Each scene shows the same named points in several views. A view is turned or mirrored, and shifted as a whole, has a little noise and may leave points out.

Scene 1
View 1
K447: [  9  -3  -3   8   0  25  10  27  28 -15 -23  19  19   0  -3   0   0  16
 -10  24  -2  -2  19]
K404: [ -2  -3  -3  -9  -6   7  14  12   9 -22 -22   2  26  10  -3   1  12  11
   6  20   3  33  28]
K895: [ -2   3   2   0  -5   6  10  20  15 -28  -9  10  28   5  -4  -1   2  13
  -2  17  -5  26  34]
K828: [ -4  12   8   9  -4  -1   7  30  23 -41   9  16  35   0  -4  -3  -9  13
 -14  12 -15  26  45]
K778: [  3  -6  -3  -3  -4  15  13  18  18 -17 -26   9  22   6  -4   1   7  14
  -1  24   2  17  23]
K890: [  8  10   2  23   2  26   5  34  31 -20  -8  29  19   0   2  -2 -11  19
 -19  19 -11  -7  22]
K20: [  0  15  -9  22   3  32   7  13  10  -5 -22  22   7  19  11  -2   2  19
   3  16  -1   3   5]
K371: [  0   5  -1   7  -3  15   9  18  16 -20 -14  13  22   9   1  -1   2  14
  -2  18  -3  17  24]
K460: [ -6  16   1  15  -2  12   7  18  12 -26  -3  17  23  13   5  -4  -3  16
  -2  11  -9  21  28]
K682: [ 16 -22 -10  -9  -3  32  16  21  26  -2 -49  10  14   1  -8   6  13  14
  -2  36  13  -1   9]
K82: [  7  -4   5   3  -4  12  10  34  32 -30  -9  17  31  -8  -8   0  -5  14
 -18  22  -7   9  36]
K455: [ 13 -24   0 -17  -7  13  16  30  33 -22 -31   6  31 -11 -18   4   7  11
 -11  33   5  15  33]
K777: [-10  30   2  32   2  17   2  19  10 -26   8  27  19  17  14  -6 -10  19
  -5   5 -16  14  23]
K841: [-21  35  -3  20  -2   4   6  -3 -15 -24   5  11  18  34  19  -6   4  15
  18   0 -10  45  23]
K898: [ -1  -4   4  -8  -8  -1  12  22  18 -34  -9   5  35   0  -8   0   4  11
  -5  19  -4  33  42]
K221: [ -3 -11  -4 -21  -9  -1  17   7   5 -23 -26  -7  30  10  -8   2  18   8
  11  21   8  45  33]
K410: [ -3  14  12  14  -4  -1   6  37  29 -46  16  21  38  -5  -5  -4 -15  14
 -21  11 -21  21  51]
K328: [  4 -16  -5 -16  -7  11  16  15  16 -17 -34   1  25   3  -9   3  14  10
   2  28   9  26  26]
View 2
K890: [-12  18  -5  13   7  32   9  28  -6   6 -17  21   6   7  12  15  -7   3
 -17   5 -18  19  25]
K221: [ 28  30  -7 -15  -2  -2  29 -17   7  21   6   8  16  17   6  -8  14  29
  -6  -1  26   1  15]
K828: [ -2  25  -6  -6  22  45  17   3  13  19  -3  18  14  21  21 -10  -7  14
  -8   0 -14  23  40]
K410: [ -4  25  -7  -6  29  55  15   5  13  19  -4  19  15  21  23 -13  -9  14
  -8   0 -16  27  46]
K371: [  5  23  -5   2  -2  12  18   7   2  13  -7  17  12  15  15   6  -1  14
 -11   1  -1   9  17]
K777: [-10  20  -2  10  -3  20  13   9  13  15 -15  25  11  32  41   3 -20   6
 -10  -4 -32  16  24]
K455: [ 13  26 -10  -8  13  25  21  11 -11  11   2   8  11  -7 -17   5  19  21
 -15   8  25  11  23]
K328: [ 19  26  -8  -6  -3   2  24   0  -5  13   2   9  12   3  -5   4  15  23
 -12   4  24   3  12]
K778: [ 11  24  -6   0  -2   8  19   7  -3  12  -5  13  10   9   3   8   7  16
 -13   3  10   7  15]
K841: [  9  26   0   1 -19 -11  21 -19  26  23  -7  22  17  48  53  -7 -18  17
   0 -12 -21   1  12]
K898: [ 14  28  -8 -12  13  24  23  -6   8  20   3  12  16  15   9  -9   6  23
  -8   0  11  12  30]
K82: [  1  23  -8   0  15  34  16  14  -2  12  -5  16  11   6   4   3   3  14
 -13   5   0  18  29]
K20: [ -4  18  -3  15 -16   0  13  19  -4   7 -17  21   7  14  20  21  -6   5
 -16   1 -13   6   6]
K404: [19 27 -6 -7 -4  3 24 -6  4 18  1 11 14 15 10 -1  7 22 -9  0 15  4 15]
K895: [ 9 26 -6 -5  6 20 22 -1  6 17 -2 14 14 16 14 -3  2 18 -8  0  3 12 24]
K447: [ -2  19  -7   9   1  18  14  23 -11   7 -11  16   7   1   2  17   4   9
 -17   5   0  12  17]
View 3
K841: [ 38  -2  -8 -29 -25   2  14   1 -17 -29 -15  32 -30 -42  39  18  -5  18
   6 -17  -4 -24  13]
K455: [ -7   2  27  36   1  38 -11   7   4 -36  -2  11 -23 -44 -29  17  13  14
 -18 -18 -17  -6  16]
K778: [  1  -6  19  13  -7  24  -2   5  -4 -30  -7  23 -22 -39 -10  17   7  16
  -9 -22 -19 -11   9]
K82: [ -3   1  20  17  12  34 -16   5  12 -38 -11  15 -17 -50  -6  16   7  38
  -7  -9  -8 -12  23]
K682: [-21 -21  32  25  -4  25  -3   7  -4 -25  -2  31 -13 -29 -35  15  12  11
 -16 -31 -33  -5  -6]
K371: [  6  -7  13   2  -4  20  -3   5  -2 -31 -11  26 -19 -41   1  16   4  26
  -5 -17 -14 -14  11]
K221: [ 24  11  10  18 -28  23  10   3 -17 -32   1  13 -39 -42  -6  21   7 -10
 -16 -23 -14 -12  12]
K20: [ -4 -29  14 -16  -5   8   2   4  -6 -24 -15  44  -9 -31   4  13   1  30
   2 -24 -24 -15  -4]
K828: [ 14  11   8   4  11  30 -16   4  11 -42 -16  12 -22 -57  13  14   2  46
  -1  -1   4 -17  33]
K460: [ 13  -4   7  -8  -4  17  -3   4   0 -33 -14  26 -19 -45  15  16   1  33
   1 -12  -7 -17  17]
K328: [  4   0  21  24 -14  26   2   5  -8 -30   0  18 -28 -39 -19  18  10   2
 -17 -24 -20  -9   7]
K777: [ 13 -11   3 -24   2  11  -5   3   1 -33 -22  33 -14 -46  29  13  -3  49
  10 -10  -3 -21  17]
K404: [ 14   2  13  13 -16  23   4   3  -9 -31  -4  18 -30 -42  -4  19   6   5
 -11 -21 -14 -14  11]
K895: [ 13   4  12   9  -6  25  -5   4  -1 -35  -9  16 -26 -47   2  17   4  22
  -7 -14  -8 -15  20]
K898: [ 15  13  13  18  -6  31  -6   5   0 -38  -6   8 -30 -51  -1  18   6  18
 -11 -12  -5 -14  24]
View 4
K895: [ 17  -4  -5   1   4   2  -3   8 -16 -14 -10  -9 -10  -3  16  -2  21   5
  22 -23  -6  -1  -4]
K82: [ 31 -13  -6   4 -14  10   1   0  -7 -28  -9  -9  -7   7  15   0   5   3
  14 -25  -4   3  -5]
K221: [ -2  -4   2  -4  36 -14 -11  -4 -16  -5 -20  -7 -14 -13  25   5  21  11
  35 -18  -7   1  -3]
K828: [ 37   0 -12   4 -21  20   4   8 -17 -18  -2 -12  -6   2  18  -9  28   7
  22 -37  -1  10 -13]
K447: [ 18 -17  -1   6  -7   0  -2  10  -8 -29 -10  -9  -9   7   3   3  -4  -7
   2 -14 -11 -14   7]
K404: [  3  -6  -1  -2  22  -9  -7   5 -17  -9 -16  -7 -13  -9  17   2  19   5
  25 -17  -9  -5   0]
K778: [  8 -12   0   1  12  -6  -6   7 -12 -18 -14  -8 -12  -2  11   4   6   0
  15 -14 -10 -10   5]
K460: [ 18   2  -8   4  -4   6   1  23 -24 -12  -2 -10  -9  -2   6  -9  28  -3
  12 -25 -10  -9  -2]
K328: [  2 -15   4  -1  25 -13 -10  -4  -8 -18 -20  -6 -14  -6  17   8   3   5
  22 -12  -8  -6   3]
K455: [ 18 -24   3   2   9  -6  -6 -15   3 -29 -22  -7 -11   2  21  12 -11   8
  21 -15  -4   3  -2]
K410: [ 48   0 -14   4 -31  26   8   5 -14 -21   0 -12  -5   5  21 -10  28  10
  23 -42   1  17 -18]
K371: [ 13  -6  -4   3   2   0  -3  15 -18 -16  -8  -9 -11  -1   8  -2  15  -3
  11 -19 -11 -11   2]
K890: [ 32 -13  -7   9 -26  13   3  19 -12 -30  -2 -11  -6  12  -1  -5   3 -10
  -4 -21 -11 -13   5]
K898: [ 19  -4  -5   0   5   3  -2   2 -15 -14 -11 -10 -11  -5  22  -2  23   9
  26 -27  -4   6  -9]
K682: [  1 -29   9   2  17 -18 -10   0   0 -31 -21  -6 -12   4   5  14 -22  -8
   3   0 -14 -21  16]

Which points are out of place in each view (at most two, in the order of its rows)? Write none if all are in place.
view 1 => K828
view 2 => K82, K20
view 3 => K221
view 4 => K410, K898
